Points on a hilly landscape, in no order, each with its height.
From any point a ball rolls to the lowest of the 2 points nearest to it. It stops when none of these is lower. Distance is the straight distance between rows; heights are no part of it.
zatip: [77,81,135,37,94,92,68,82,99,92,72,100,102,92,101,114,106,99,112,106,83,109,74,110,110,110,131,70,50,99,130,120]  height 5.10
Ler: [125,105,46,72,150,129,94,43,104,56,107,82,93,107,80,147,111,68,75,142,95,125,94,89,80,112,96,72,69,140,94,92]  height 2.70
Vodos: [108,108,132,57,121,102,41,88,51,126,123,117,145,66,96,82,72,124,38,123,80,90,110,73,67,70,114,110,86,87,101,103]  height 4.63
dibek: [95,89,85,143,118,107,72,110,108,103,100,109,129,92,105,85,108,80,137,79,96,115,102,59,115,76,70,103,102,67,76,126]  height 5.90
maram: [80,62,127,86,105,114,95,91,66,97,116,99,107,76,102,126,104,89,105,64,74,89,69,139,103,109,138,77,109,62,103,86]  height 8.25
sur: [61,101,100,154,70,76,143,100,103,102,134,83,88,128,98,110,98,137,85,76,105,83,138,137,88,97,106,111,106,97,107,70]  height 3.75
gimul: [145,129,133,91,89,105,67,96,64,137,105,117,116,50,92,92,54,122,23,105,72,71,118,72,66,70,120,111,104,89,107,85]  height 4.74
gisu: [106,122,89,138,96,98,153,124,106,98,134,101,86,119,95,69,112,127,121,90,112,104,114,113,85,120,108,122,146,74,73,59]  height 5.15
Tevo: [134,128,117,73,84,110,109,87,130,105,41,101,65,97,92,114,92,73,133,108,87,142,82,86,115,124,79,90,93,159,105,98]  height 4.20
vuti: [100,118,57,138,122,111,95,73,101,86,111,95,117,114,72,106,105,109,73,114,109,107,134,43,94,68,76,91,87,109,75,133]  height 3.90
fufu: [82,69,98,150,110,113,118,113,97,56,94,89,63,144,108,106,129,121,125,83,91,74,78,128,121,142,109,110,97,135,92,59]  height 5.43
munu: [115,114,97,75,122,86,84,109,116,112,79,119,121,82,100,96,98,49,150,100,101,161,96,70,144,89,40,105,102,110,112,103]  height 6.22
Vobip: [102,139,122,83,73,70,112,133,100,118,100,124,92,86,89,49,113,127,94,128,142,120,114,86,100,124,107,128,95,102,109,108]  height 5.78
Nomu: [101,100,129,108,95,112,109,121,51,112,141,127,100,70,87,74,107,112,87,90,112,95,106,119,78,122,131,110,137,68,93,70]  height 2.21
Kez: [84,98,143,80,94,69,27,97,92,143,68,99,124,81,116,85,74,123,73,119,67,82,86,77,107,82,99,122,43,111,129,103]  height 5.44
Gimip: [98,81,108,50,128,112,47,80,120,119,63,66,119,102,141,118,101,96,143,124,54,84,63,81,88,79,91,106,67,109,100,116]  height 1.95
Rofu: [101,73,103,70,140,127,85,102,89,95,104,78,114,105,122,137,96,99,96,94,45,84,41,106,94,92,122,102,131,84,74,52]  height 8.62
zuz: [124,152,91,152,97,81,115,120,103,117,75,104,104,94,99,51,91,123,79,121,93,104,133,36,81,91,96,132,104,83,80,92]  height 5.91
vero: [81,103,92,132,120,105,109,120,73,124,129,106,104,93,102,107,81,100,54,89,81,94,90,102,82,108,110,121,136,82,78,23]  height 2.37
mul: [76,82,55,137,89,110,102,95,113,119,144,61,102,117,143,98,103,117,109,94,109,60,108,113,69,69,70,123,106,88,78,116]  height 5.99
sug: [83,96,106,127,121,102,66,110,52,103,134,125,131,79,86,63,107,120,60,102,102,94,112,70,80,89,116,118,107,62,78,93]  height 2.29
kip: [93,109,89,65,43,85,124,76,116,148,129,83,97,94,109,105,92,118,86,106,131,85,125,125,77,66,87,95,109,101,113,151]  height 3.52
defuf: [53,75,89,115,81,69,119,96,91,84,140,99,103,123,98,129,113,90,90,78,136,98,131,155,133,82,82,94,94,99,128,100]  height 0.67
zor: [110,104,68,65,127,104,107,127,85,135,134,85,110,119,121,123,85,111,68,132,95,83,74,100,76,92,108,138,137,115,64,45]  height 8.80
damo: [93,56,115,119,110,102,107,131,121,30,90,102,86,120,100,109,116,83,150,72,134,93,105,144,135,137,112,84,110,89,104,141]  height 5.61
guni: [121,116,125,139,62,100,109,110,120,98,30,94,65,120,101,86,82,124,106,105,85,71,113,77,79,117,126,102,67,133,101,96]  height 7.23
Butol: [76,84,91,80,105,98,112,113,89,101,110,88,79,131,113,116,114,133,86,124,104,63,78,124,94,117,124,117,100,139,98,55]  height 4.11
gapip: [95,98,62,83,134,96,78,110,85,108,126,106,114,104,99,90,122,91,120,119,114,107,89,70,103,90,81,117,100,89,81,83]  height 6.42
nus: [154,97,58,36,158,129,99,81,100,81,97,76,89,114,119,112,134,85,136,143,78,97,40,92,112,84,81,118,125,134,97,79]  height 3.39
rop: [108,112,71,37,114,109,104,72,102,95,97,95,85,104,83,127,112,83,95,132,107,119,92,92,90,104,109,73,86,130,114,98]  height 3.30
naza: [118,121,55,104,126,118,100,55,111,91,96,86,104,103,71,129,94,86,72,137,101,129,124,47,85,91,77,75,73,138,93,115]  height 3.36
betu: [70,70,131,78,90,98,69,108,87,104,83,98,101,95,116,103,102,122,97,105,86,66,71,115,89,114,146,92,66,104,113,99]  height 5.33
Suma: [100,81,71,121,87,97,131,96,115,80,145,79,94,133,139,112,123,93,144,83,130,84,101,178,124,77,53,103,117,108,122,115]  height 5.47
Buf: [120,133,150,120,41,86,122,117,116,136,79,110,82,79,90,87,75,114,98,76,109,99,108,112,99,115,108,106,119,92,113,95]  height 2.33
nilo: [77,101,98,88,110,86,100,118,89,118,97,111,82,106,106,94,113,103,102,114,98,106,78,104,118,122,96,116,94,123,110,48]  height 3.82
Fige: [92,102,114,111,79,89,89,94,114,111,59,107,102,95,94,109,89,97,94,95,89,109,107,71,111,85,92,86,68,120,118,128]  height 4.50
maf: [99,144,107,141,89,86,121,110,99,134,90,127,98,73,79,81,73,87,53,84,87,138,120,74,101,103,86,109,116,79,108,66]  height 3.44
mesos: [103,112,111,81,103,86,53,90,71,134,102,116,143,66,96,63,97,128,53,123,93,82,114,63,90,60,99,102,85,87,98,148]  height 4.49
gor: [133,99,109,99,98,100,143,108,127,56,86,103,86,120,100,115,114,76,145,101,134,121,103,142,147,124,69,88,129,143,122,96]  height 4.94
kav: [97,109,123,42,134,92,46,103,93,139,95,90,126,93,108,117,53,107,43,133,55,113,76,92,86,97,108,118,74,103,113,53]  height 2.97
Fano: [78,100,44,56,115,102,98,63,77,85,135,93,104,126,72,133,97,87,39,120,117,101,125,86,71,85,113,87,97,116,86,94]  height 4.72
vapen: [124,99,61,110,118,132,138,89,104,83,119,73,73,130,104,130,108,110,113,106,92,74,80,102,88,111,95,101,135,125,69,62]  height 5.30
Gopub: [74,109,99,155,111,91,131,127,117,59,101,124,96,114,76,96,99,78,87,76,123,147,137,105,130,122,88,100,123,88,112,75]  height 6.02
vik: [81,78,68,81,126,79,55,108,85,100,137,117,135,99,111,88,137,73,132,110,126,112,96,95,135,62,58,111,85,76,110,122]  height 6.64
gir: [87,91,64,86,110,101,118,73,87,58,125,84,69,143,80,126,120,112,67,139,136,89,120,126,86,130,120,92,68,155,107,80]  height 4.52
pom: [62,91,94,135,75,85,119,63,104,99,98,82,100,108,98,144,87,106,56,81,99,91,134,100,112,65,93,79,62,121,120,138]  height 5.32
Fuza: [74,91,124,92,141,101,60,96,94,88,79,119,121,97,89,81,92,80,99,93,62,142,88,70,117,112,97,82,63,73,110,70]  height 6.66
ror: [100,75,78,84,113,104,93,117,86,47,134,120,112,119,74,103,126,66,130,80,148,104,102,133,126,96,99,81,123,57,95,120]  height 4.42
nipal: [124,87,136,121,113,123,60,111,77,135,98,98,136,68,127,113,54,110,77,87,47,64,80,86,64,76,118,109,106,73,88,69]  height 7.29
dez: [109,106,126,105,70,104,108,115,75,143,137,116,114,60,116,70,103,118,108,94,119,83,107,113,75,95,102,118,128,70,96,112]  height 2.68
tur: [71,73,106,159,95,110,91,115,108,81,70,86,84,129,128,95,119,117,133,91,89,71,93,101,100,120,102,112,65,133,94,99]  height 5.71
Tomin: [66,88,100,121,124,98,94,88,95,74,90,108,113,98,78,131,87,65,87,61,72,142,101,84,127,94,98,67,78,80,109,79]  height 6.77
Ded: [88,117,90,61,95,61,102,125,91,105,133,129,113,104,93,54,137,111,99,142,168,121,126,93,115,96,85,122,90,102,111,116]  height 5.67
Satu: [88,109,106,137,83,97,123,113,97,96,124,114,118,97,75,82,101,114,83,83,126,113,142,97,95,94,107,96,130,59,93,115]  height 5.31
rudeb: [74,100,59,92,109,96,93,69,82,102,130,100,122,110,71,119,106,99,56,105,114,105,131,71,94,62,89,86,98,96,85,120]  height 4.39
zevep: [94,111,165,132,39,77,113,124,153,109,62,106,95,81,112,88,66,91,114,59,114,109,120,124,126,106,82,108,123,100,122,133]  height 1.65
las: [102,113,139,127,62,92,110,101,111,120,92,119,121,57,82,108,66,84,79,53,101,119,120,99,120,81,93,77,126,68,117,129]  height 3.45
vapef: [87,85,110,63,72,79,117,107,76,89,131,114,94,111,58,87,118,114,79,104,153,101,143,138,89,123,137,88,119,80,104,126]  height 6.57
nugil: [115,141,84,111,92,100,144,103,119,97,110,113,90,107,64,76,96,110,89,113,131,128,145,76,82,103,99,96,121,91,93,112]  height 5.63
taga: [139,120,109,58,79,115,90,85,100,144,88,89,108,70,94,125,55,104,69,108,75,72,82,77,53,77,132,83,110,92,91,99]  height 7.28
ret: [102,61,95,111,92,116,122,100,105,63,97,78,65,137,127,106,139,119,151,102,111,67,79,154,120,129,105,98,94,139,106,117]  height 5.13
Kofod: [66,82,63,150,114,113,106,80,86,48,131,83,87,131,75,145,108,105,75,79,111,86,118,98,95,104,101,100,77,107,78,81]  height 6.61
tageb: [75,86,90,111,103,93,95,114,71,88,146,126,119,99,78,89,122,83,95,79,134,117,113,114,117,92,96,99,126,59,94,85]  height 4.93
samep: [133,117,119,120,69,104,88,103,109,165,65,90,106,64,129,89,65,94,126,84,63,73,79,73,81,80,85,119,109,92,86,98]  height 5.20
tafu: [62,87,139,79,75,71,62,93,114,106,66,112,108,84,101,106,95,96,93,90,95,122,93,102,134,87,95,84,49,112,143,145]  height 4.84
Repuv: [97,103,105,120,137,109,68,104,88,95,93,130,135,76,78,72,92,79,100,84,74,140,99,51,105,94,93,85,100,50,84,95]  height 6.36
Gano: [104,90,90,147,104,117,104,107,121,78,91,103,104,109,105,109,111,76,146,77,107,117,110,83,115,97,73,95,108,104,86,109]  height 5.41
fimi: [65,60,60,108,127,117,74,65,80,36,125,76,101,119,92,164,111,86,92,69,94,78,87,110,97,85,113,93,63,86,75,103]  height 6.30
Rivef: [110,117,114,54,113,94,93,116,96,138,86,111,87,79,114,81,95,97,112,118,75,114,53,92,106,127,99,118,106,114,99,55]  height 3.54
Fetu: [111,117,153,130,52,75,83,123,120,80,28,126,94,93,88,59,93,129,75,99,109,93,129,86,118,108,128,94,75,98,121,155]  height 4.59
zise: [78,71,138,113,73,93,123,128,97,97,85,105,75,107,101,97,114,118,124,75,106,84,90,148,122,142,133,93,107,98,116,96]  height 6.24
miku: [161,108,74,89,118,129,144,100,111,69,92,100,67,121,105,84,128,89,150,127,104,117,71,103,122,128,72,102,134,142,86,84]  height 4.23
dop: [77,68,146,115,88,106,78,107,77,130,102,107,112,62,134,102,98,91,119,59,62,91,63,136,113,102,102,99,104,78,119,83]  height 8.07
Tel: [72,76,89,94,115,98,61,102,87,128,115,84,130,102,119,123,88,112,76,114,84,69,88,86,77,68,107,117,89,99,87,93]  height 5.76
mok: [109,84,96,40,99,104,115,105,77,86,113,110,82,104,64,96,118,94,106,108,128,103,96,135,94,131,147,69,122,80,101,106]  height 6.72
Pez: [96,79,78,84,97,104,128,79,93,69,126,65,67,149,110,136,131,136,97,134,122,55,94,147,93,118,114,105,87,160,105,83]  height 4.33
buref: [101,87,84,61,145,113,101,116,96,113,104,85,95,118,127,135,85,101,68,118,50,97,46,111,105,101,111,122,130,123,89,32]  height 8.73
Rud: [79,70,109,109,102,102,44,114,102,115,86,107,124,75,142,43,108,106,116,107,97,94,88,86,97,87,94,103,63,78,106,168]  height 6.84
Zos: [106,84,70,122,91,131,111,100,126,99,109,67,84,119,136,91,116,116,150,106,112,63,91,108,72,101,93,103,102,108,76,136]  height 6.27
Dolo: [112,81,150,135,63,107,86,121,88,107,64,105,85,76,109,68,86,128,98,80,84,53,100,120,74,126,156,94,83,80,110,118]  height 4.14
seg: [101,115,117,95,75,87,116,116,137,108,112,117,128,79,103,83,93,92,114,94,148,119,134,100,121,76,70,99,134,78,111,156]  height 5.29
soram: [134,143,96,67,62,100,147,82,130,145,96,82,67,98,103,126,91,105,124,105,104,104,85,106,101,98,71,104,129,136,103,84]  height 4.75
savo: [160,100,78,53,127,124,115,78,102,71,81,93,81,107,109,109,141,70,152,130,95,115,53,113,132,97,72,94,119,143,118,98]  height 3.84
sog: [48,94,103,148,77,67,108,98,88,131,128,95,113,104,107,110,101,118,65,81,102,85,126,110,106,72,82,118,98,93,112,79]  height 3.37
gaf: [92,100,140,148,55,87,132,111,143,94,78,96,110,82,102,98,59,100,87,52,108,100,144,121,112,91,97,81,124,74,120,161]  height 2.56
totu: [111,116,133,135,73,102,115,117,116,112,34,106,72,106,98,86,83,95,125,83,73,108,91,87,103,122,100,106,95,130,93,71]  height 7.08
Ribu: [92,94,100,81,98,98,103,97,98,70,111,123,127,94,53,98,102,86,76,88,139,125,139,92,113,89,116,62,123,69,91,168]  height 4.64
pubot: [146,162,131,99,61,87,131,123,111,147,90,116,81,63,91,63,77,103,105,95,108,123,96,80,92,117,93,124,129,93,94,83]  height 2.67
Devi: [101,121,101,82,93,71,101,126,91,125,135,132,134,72,96,61,119,97,102,110,146,128,124,80,119,78,72,123,115,75,100,128]  height 5.53
kabes: [125,70,67,143,117,133,81,61,107,49,101,68,106,113,117,142,140,84,141,108,104,92,75,115,114,106,63,98,74,137,83,107]  height 3.94
safo: [89,81,105,83,104,109,86,89,76,71,109,115,117,93,58,93,105,99,81,88,108,105,114,87,87,102,148,62,92,59,83,147]  height 4.19
Lavoz: [96,109,92,107,82,95,81,87,102,124,84,105,126,83,104,71,98,124,64,106,101,79,122,74,96,56,90,84,85,90,98,181]  height 4.25
Tib: [98,107,85,61,158,108,52,79,109,90,77,107,121,109,84,80,81,96,80,141,66,128,100,37,84,101,101,84,52,94,93,103]  height 3.68
rovo: [90,55,95,97,104,111,115,75,99,52,85,66,70,114,123,149,128,87,133,84,97,81,77,152,123,115,124,81,71,124,116,134]  height 4.82
vuda: [69,99,139,126,56,74,88,102,80,149,119,107,110,68,115,93,91,120,61,84,101,83,111,122,104,77,92,117,92,90,129,105]  height 3.74
nodon: [133,115,156,124,57,95,72,129,87,105,54,128,94,66,102,41,97,137,88,106,98,74,113,85,87,114,141,111,79,85,114,128]  height 4.38
tazor: [94,83,84,27,82,85,121,78,78,84,117,91,82,119,93,136,136,84,107,113,138,84,94,168,118,90,115,81,101,118,139,117]  height 2.58
pana: [115,77,64,41,111,134,89,93,100,100,120,68,103,118,127,133,122,107,113,128,101,50,61,114,62,79,126,106,126,103,68,116]  height 7.04
zutot: [96,92,103,78,108,108,69,115,51,101,143,121,123,88,93,59,119,126,76,127,128,76,109,82,55,106,141,121,110,74,68,104]  height 2.66
Vekib: [115,111,111,20,123,114,83,90,104,88,89,127,109,80,73,80,99,70,113,114,92,154,81,92,99,120,119,58,93,65,113,111]  height 5.64
fus: [59,67,104,94,110,74,102,111,82,52,110,117,94,122,83,128,118,71,94,82,132,120,110,149,153,113,108,80,78,107,143,90]  height 1.73
Vop: [105,120,77,105,103,95,124,119,88,123,150,94,108,109,109,73,111,127,98,116,125,77,108,87,64,94,99,136,131,80,59,67]  height 5.42
Vem: [110,119,99,132,117,119,118,93,117,103,38,103,65,107,98,109,64,66,96,89,38,121,86,74,92,131,95,91,95,139,84,50]  height 6.87
nevo: [129,98,76,95,113,109,146,118,95,67,123,109,65,137,99,74,132,106,140,108,118,93,78,131,129,124,91,109,144,113,95,68]  height 4.56
bom: [117,134,92,101,137,111,94,97,116,112,74,139,106,75,77,65,66,60,86,102,61,153,101,54,89,119,97,85,102,70,90,87]  height 6.39
Benu: [70,75,94,136,90,86,120,106,99,49,124,87,81,144,75,95,120,137,94,83,135,82,150,137,86,124,132,99,89,83,91,136]  height 7.00
vifu: [125,160,59,118,108,103,155,102,124,99,121,99,77,120,87,68,99,119,98,133,118,122,136,76,61,121,91,119,115,115,78,79]  height 5.81
zalit: [99,85,127,49,90,107,68,100,109,141,65,78,94,84,147,112,96,112,129,110,58,67,37,110,90,97,109,115,89,118,105,103]  height 1.06
veza: [85,106,94,93,135,95,58,83,105,72,62,115,111,114,80,82,106,104,78,134,89,132,114,43,110,104,95,81,31,132,111,123]  height 4.08
bola: [117,99,87,96,86,103,104,113,123,128,88,86,90,104,148,76,122,115,164,126,114,81,89,91,89,101,72,126,89,130,90,131]  height 6.48
gefu: [73,109,81,108,120,101,123,98,87,111,117,121,86,92,83,109,81,73,51,89,74,122,99,110,95,124,113,91,117,88,103,40]  height 3.02
Monet: [75,74,79,47,129,102,55,89,60,62,143,119,125,108,76,91,129,80,93,99,114,112,90,108,100,95,117,83,92,57,93,91]  height 3.31
Voni: [94,96,78,53,114,109,89,77,93,69,99,105,99,109,63,101,109,98,83,124,117,113,114,71,79,104,135,61,71,101,93,138]  height 3.76
gesam: [94,136,105,160,71,76,129,92,115,122,71,90,83,113,89,107,71,119,55,92,84,101,135,74,97,88,84,112,86,123,115,71]  height 2.89
maz: [127,120,107,40,105,97,96,97,114,124,62,101,80,87,111,101,106,76,145,112,75,132,56,87,126,108,73,105,104,133,107,81]  height 3.86
til: [89,78,77,90,127,93,125,94,78,32,118,105,82,126,61,143,109,55,90,74,129,124,107,151,138,119,112,66,101,93,120,89]  height 2.47
riva: [105,82,87,96,107,101,146,99,89,61,123,95,88,115,68,146,100,62,110,55,121,110,111,154,130,110,111,67,144,67,102,93]  height 3.47
zipo: [87,82,130,118,58,103,117,108,112,139,93,91,95,65,136,115,88,80,126,50,86,97,75,147,121,94,83,94,127,83,120,111]  height 7.90
vume: [84,82,102,103,64,110,125,81,121,118,85,69,83,85,133,142,89,76,120,63,90,93,86,141,112,86,88,79,101,103,123,134]  height 7.72
sovo: [97,118,80,47,170,99,56,94,104,127,98,97,130,101,102,94,59,86,65,147,58,128,92,61,86,100,90,119,76,92,93,71]  height 3.27
Peb: [112,92,119,92,115,110,50,75,115,104,39,90,129,95,103,97,65,99,99,100,40,94,91,45,88,77,104,74,49,86,98,115]  height 6.85
gal: [88,101,119,155,92,91,130,134,128,68,111,112,109,109,87,88,101,101,122,65,130,120,139,116,117,113,97,104,142,64,96,101]  height 5.66
vudop: [110,123,81,109,93,98,111,108,95,124,117,89,114,110,99,80,88,137,65,129,114,66,121,65,48,83,122,122,113,94,67,93]  height 5.58
buba: [100,100,80,98,68,105,104,86,132,121,102,81,98,102,123,82,97,121,101,119,126,86,125,96,80,69,80,89,82,112,107,189]  height 3.89
vub: [85,68,133,130,76,112,105,122,101,106,62,94,77,108,132,89,105,114,139,73,69,65,66,121,107,129,122,106,99,109,96,94]  height 6.01
dosu: [97,131,104,118,101,74,74,86,101,124,52,111,109,90,78,95,72,106,44,102,68,113,118,46,119,74,85,96,64,117,115,101]  height 4.12
seri: [120,130,56,145,129,118,130,100,117,92,115,83,80,131,102,100,98,116,99,126,99,96,110,71,68,121,82,126,110,133,64,51]  height 5.62
teru: [126,84,115,125,103,124,122,122,134,40,70,102,84,125,95,91,120,93,169,94,129,108,111,110,115,145,104,87,119,116,82,133]  height 5.28
veviv: [109,137,141,142,69,72,88,126,114,105,52,126,115,81,99,55,94,117,80,100,105,116,129,65,123,86,89,118,97,91,113,135]  height 4.83
Lod: [65,63,76,83,130,111,54,84,82,79,128,82,125,119,100,140,103,99,79,95,84,78,84,92,77,76,120,99,80,81,75,91]  height 6.00
bugem: [84,101,96,125,118,102,128,102,110,67,92,122,91,98,60,123,80,58,80,65,101,150,120,102,126,124,110,66,108,88,109,88]  height 6.37
rit: [118,124,84,121,140,127,103,104,117,96,59,126,85,99,94,71,73,67,99,105,49,120,84,58,72,140,118,95,100,96,70,67]  height 6.62
Bage: [142,97,49,103,148,135,79,55,100,40,103,84,100,111,90,133,134,67,113,134,99,124,71,101,107,118,72,85,80,139,90,82]  height 3.32
deg: [104,97,138,31,100,105,78,71,103,84,65,104,108,80,70,105,87,88,103,98,81,127,86,87,97,110,140,46,64,72,117,138]  height 5.34
Kub: [122,100,85,48,92,128,103,84,101,129,105,70,108,95,108,139,87,104,96,116,90,58,78,97,47,81,139,84,128,92,74,113]  height 7.18
kuv: [102,89,95,136,118,112,64,83,112,114,59,87,127,94,106,106,78,78,126,82,51,104,98,47,98,68,75,91,80,88,84,115]  height 6.45
vido: [121,139,69,136,134,100,91,100,106,110,66,114,110,92,79,69,77,92,69,116,74,120,120,21,87,90,90,104,94,88,75,98]  height 6.11
Soni: [78,88,56,73,143,103,73,88,81,47,130,121,107,120,63,106,120,58,87,98,117,137,105,100,118,96,94,76,80,78,103,92]  height 3.87
rif: [95,92,103,150,76,104,133,98,142,84,101,86,100,115,116,117,96,95,131,75,115,107,131,122,107,95,71,93,105,116,109,128]  height 4.95
Fen: [127,138,76,122,92,98,117,89,121,126,85,84,99,110,96,91,86,129,92,133,105,85,129,43,66,80,87,114,88,126,83,110]  height 5.73
zel: [96,119,125,140,98,99,102,129,54,120,131,118,108,75,102,68,92,126,56,102,101,85,114,90,65,108,124,137,123,78,92,52]  height 1.80
bokiv: [152,141,131,106,55,83,77,109,101,162,76,100,101,55,113,70,69,122,81,107,85,67,100,62,83,80,96,132,95,95,101,103]  height 5.00
Vot: [77,88,98,125,96,97,129,62,97,76,84,79,84,109,87,169,83,87,83,75,90,107,115,101,113,101,111,71,61,131,114,99]  height 4.92
gaz: [57,82,118,95,97,69,56,107,92,148,89,86,115,95,132,119,81,117,74,115,77,71,83,100,104,82,96,129,64,127,124,80]  height 5.57
ruta: [132,133,122,138,74,87,85,102,83,128,75,111,109,67,94,76,74,135,32,100,75,67,130,67,87,71,116,111,97,84,104,92]  height 4.86
vofo: [123,150,138,62,82,77,87,126,80,131,108,142,94,50,81,40,96,108,70,128,123,134,100,79,90,126,111,124,92,94,115,105]  height 5.83
nos: [83,63,95,104,118,123,107,98,80,78,108,84,88,112,106,132,107,99,107,68,68,69,53,122,108,110,131,91,125,85,79,62]  height 8.45
Zug: [117,91,76,53,102,122,108,101,90,93,121,95,88,117,94,93,127,116,129,127,125,66,84,106,69,112,135,92,124,93,69,110]  height 6.89
Tataf: [128,93,110,70,88,87,162,117,113,80,115,101,77,115,74,118,100,91,130,79,135,104,114,165,127,124,105,76,166,84,115,106]  height 4.26
sutov: [91,98,103,62,76,96,113,83,99,132,102,88,89,84,105,141,102,90,107,88,92,92,74,125,109,88,100,87,110,104,119,89]  height 7.52
sez: [101,89,93,132,98,102,72,121,111,137,82,91,117,86,147,52,104,106,137,110,94,78,93,67,85,86,82,131,82,91,82,139]  height 6.67
kem: [141,140,121,100,60,100,136,97,143,128,67,91,72,98,103,110,83,85,148,92,102,125,99,93,108,104,59,106,120,143,94,104]  height 4.51
Gibob: [123,82,102,120,93,100,148,107,128,53,118,86,80,139,112,104,121,112,158,89,131,90,110,169,126,117,79,95,128,125,116,114]  height 5.19
rad: [73,87,131,113,81,77,125,124,79,89,107,113,83,102,70,92,108,117,82,84,129,104,123,141,106,139,143,93,108,81,118,89]  height 6.43
Zana: [110,82,70,97,102,114,112,88,106,96,115,82,95,110,135,124,133,71,151,88,108,90,74,140,126,69,59,99,121,101,111,113]  height 5.80
vaki: [126,88,94,29,159,131,67,77,116,89,69,64,109,115,131,125,122,93,147,135,53,99,44,86,104,89,92,110,95,122,93,83]  height 2.79
Zised: [107,117,160,123,53,90,83,109,85,137,106,126,113,42,98,83,78,107,70,69,100,103,116,112,112,79,92,106,110,78,133,136]  height 3.91
ropu: [93,140,106,131,104,75,88,104,107,128,57,123,89,85,86,78,64,79,53,100,63,134,110,63,110,110,84,119,78,110,118,61]  height 3.79
rizaz: [66,69,73,77,95,93,92,75,81,82,129,91,104,113,104,138,126,79,99,91,121,89,103,134,110,76,104,83,83,97,118,120]  height 1.79
Kigu: [122,81,82,168,91,119,127,64,124,61,117,65,101,125,121,140,120,95,137,88,109,99,106,136,113,106,54,94,95,138,91,99]  height 4.43
Tapob: [86,83,94,97,94,88,111,121,124,63,138,113,123,108,98,88,109,83,120,85,165,100,138,138,123,90,83,93,139,66,109,150]  height 4.91
Mev: [79,101,78,128,85,89,122,69,111,101,126,75,97,125,102,132,109,125,83,115,121,91,137,104,93,79,75,101,74,145,111,105]  height 5.59
Lito: [77,97,71,139,101,92,107,101,110,115,131,72,103,133,126,107,110,138,98,116,112,65,122,93,77,81,78,137,87,126,88,86]  height 5.77
buzur: [102,109,89,125,99,85,136,134,109,84,132,106,90,132,120,64,138,125,150,100,130,98,102,124,116,112,76,133,117,106,93,72]  height 4.85
gol: [100,97,55,109,143,114,90,106,101,26,123,129,87,127,59,95,123,66,100,107,139,136,113,104,117,128,94,86,88,98,96,99]  height 4.40
dafog: [134,113,78,86,84,118,154,71,118,111,112,64,72,119,109,138,107,117,128,117,103,80,92,120,87,98,86,91,129,141,97,87]  height 4.98
kilog: [125,129,108,84,88,78,165,123,131,84,116,114,78,115,89,96,95,90,126,88,143,127,118,151,138,120,73,98,160,110,125,75]  height 4.61
kuzi: [99,70,119,135,66,110,105,114,103,99,89,86,90,85,112,70,84,119,89,75,106,67,120,130,75,110,141,79,94,60,101,172]  height 3.69
zuv: [115,100,121,140,88,107,107,129,99,144,74,93,98,89,142,79,91,109,138,82,62,70,68,86,93,104,91,136,126,101,71,62]  height 5.50
Figi: [123,93,158,85,117,128,73,121,67,127,104,108,114,67,123,100,72,119,92,93,49,78,53,106,72,111,131,112,118,90,94,52]  height 7.40
Zed: [131,168,133,86,70,60,92,118,110,159,79,111,75,64,95,61,68,81,85,101,89,133,83,71,112,120,77,142,95,117,105,71]  height 2.88
bopos: [51,86,89,147,93,82,80,103,73,104,137,100,122,115,101,79,115,135,52,101,116,68,128,95,85,78,105,128,94,79,84,105]  height 2.83
Mebi: [110,87,104,52,89,107,105,101,112,139,86,72,75,103,150,123,112,118,129,122,73,58,40,116,110,91,95,131,122,144,103,89]  height 1.74
lovi: [111,116,114,24,92,107,89,68,93,140,105,87,108,63,86,139,77,87,78,102,73,106,71,101,79,82,113,78,113,83,110,87]  height 7.37
Nomi: [115,105,68,82,114,106,101,90,103,128,111,90,108,95,115,118,115,77,145,106,102,105,83,84,110,73,63,104,113,103,95,97]  height 6.16
zez: [91,101,134,102,115,72,45,115,80,135,79,116,131,68,111,59,90,108,107,111,73,110,91,61,110,95,86,134,66,92,109,89]  height 5.27
godof: [80,88,71,148,103,100,124,98,96,34,143,84,73,151,71,111,124,131,103,81,130,82,130,138,90,122,107,109,95,100,83,83]  height 6.86
baki: [82,84,77,38,131,99,60,107,57,85,145,126,114,107,87,67,127,103,79,131,124,101,89,99,78,113,130,109,101,80,79,78]  height 2.94
vuni: [104,101,81,39,60,86,138,80,103,113,139,92,93,115,94,119,113,98,108,105,148,92,125,155,96,81,98,87,125,101,120,131]  height 3.10
Gepa: [78,139,100,161,81,68,146,108,115,103,118,96,85,125,92,87,99,141,78,93,106,117,147,101,87,97,89,127,109,109,110,57]  height 3.35
dob: [126,85,87,122,124,128,105,97,119,17,93,99,89,120,69,119,119,82,134,100,135,122,113,103,114,143,106,73,88,113,87,127]  height 4.89
Nukov: [72,95,79,107,136,109,112,84,96,83,95,96,79,115,96,142,88,73,70,88,62,113,79,109,110,121,109,84,90,124,104,38]  height 3.71
buv: [115,120,145,136,87,82,79,134,87,123,76,134,122,59,105,50,96,99,109,89,96,123,103,61,109,101,93,126,101,76,101,103]  height 5.04
sona: [108,84,126,101,110,115,59,78,90,116,86,95,138,72,107,109,63,99,80,82,43,77,90,71,75,68,117,76,81,59,96,109]  height 7.10
Sav: [72,66,94,89,105,95,57,116,108,95,104,119,120,95,125,74,134,89,139,107,124,107,91,101,123,90,86,100,75,88,112,149]  height 6.81
Lokuz: [111,91,114,133,62,117,101,115,107,134,102,90,105,69,133,55,84,115,109,86,101,73,106,110,67,89,105,101,111,62,96,151]  height 3.16
nub: [84,70,99,100,123,110,117,72,88,53,81,79,74,116,100,158,110,84,110,79,73,105,73,124,127,121,124,75,71,128,111,80]  height 4.37
gonal: [120,108,104,41,118,102,95,110,120,81,83,133,112,84,89,95,108,53,144,104,120,153,84,96,134,105,84,72,117,91,116,111]  height 5.92
zeved: [92,116,121,28,142,86,66,99,92,141,104,109,106,77,119,91,73,84,76,126,48,129,54,110,118,127,84,130,95,100,118,33]  height 3.25

For each start below, name the point where the ball stops.
Sav | defuf
nipal | Ler
vido | zalit
zuv | defuf
Tel | zel
vifu | Rivef
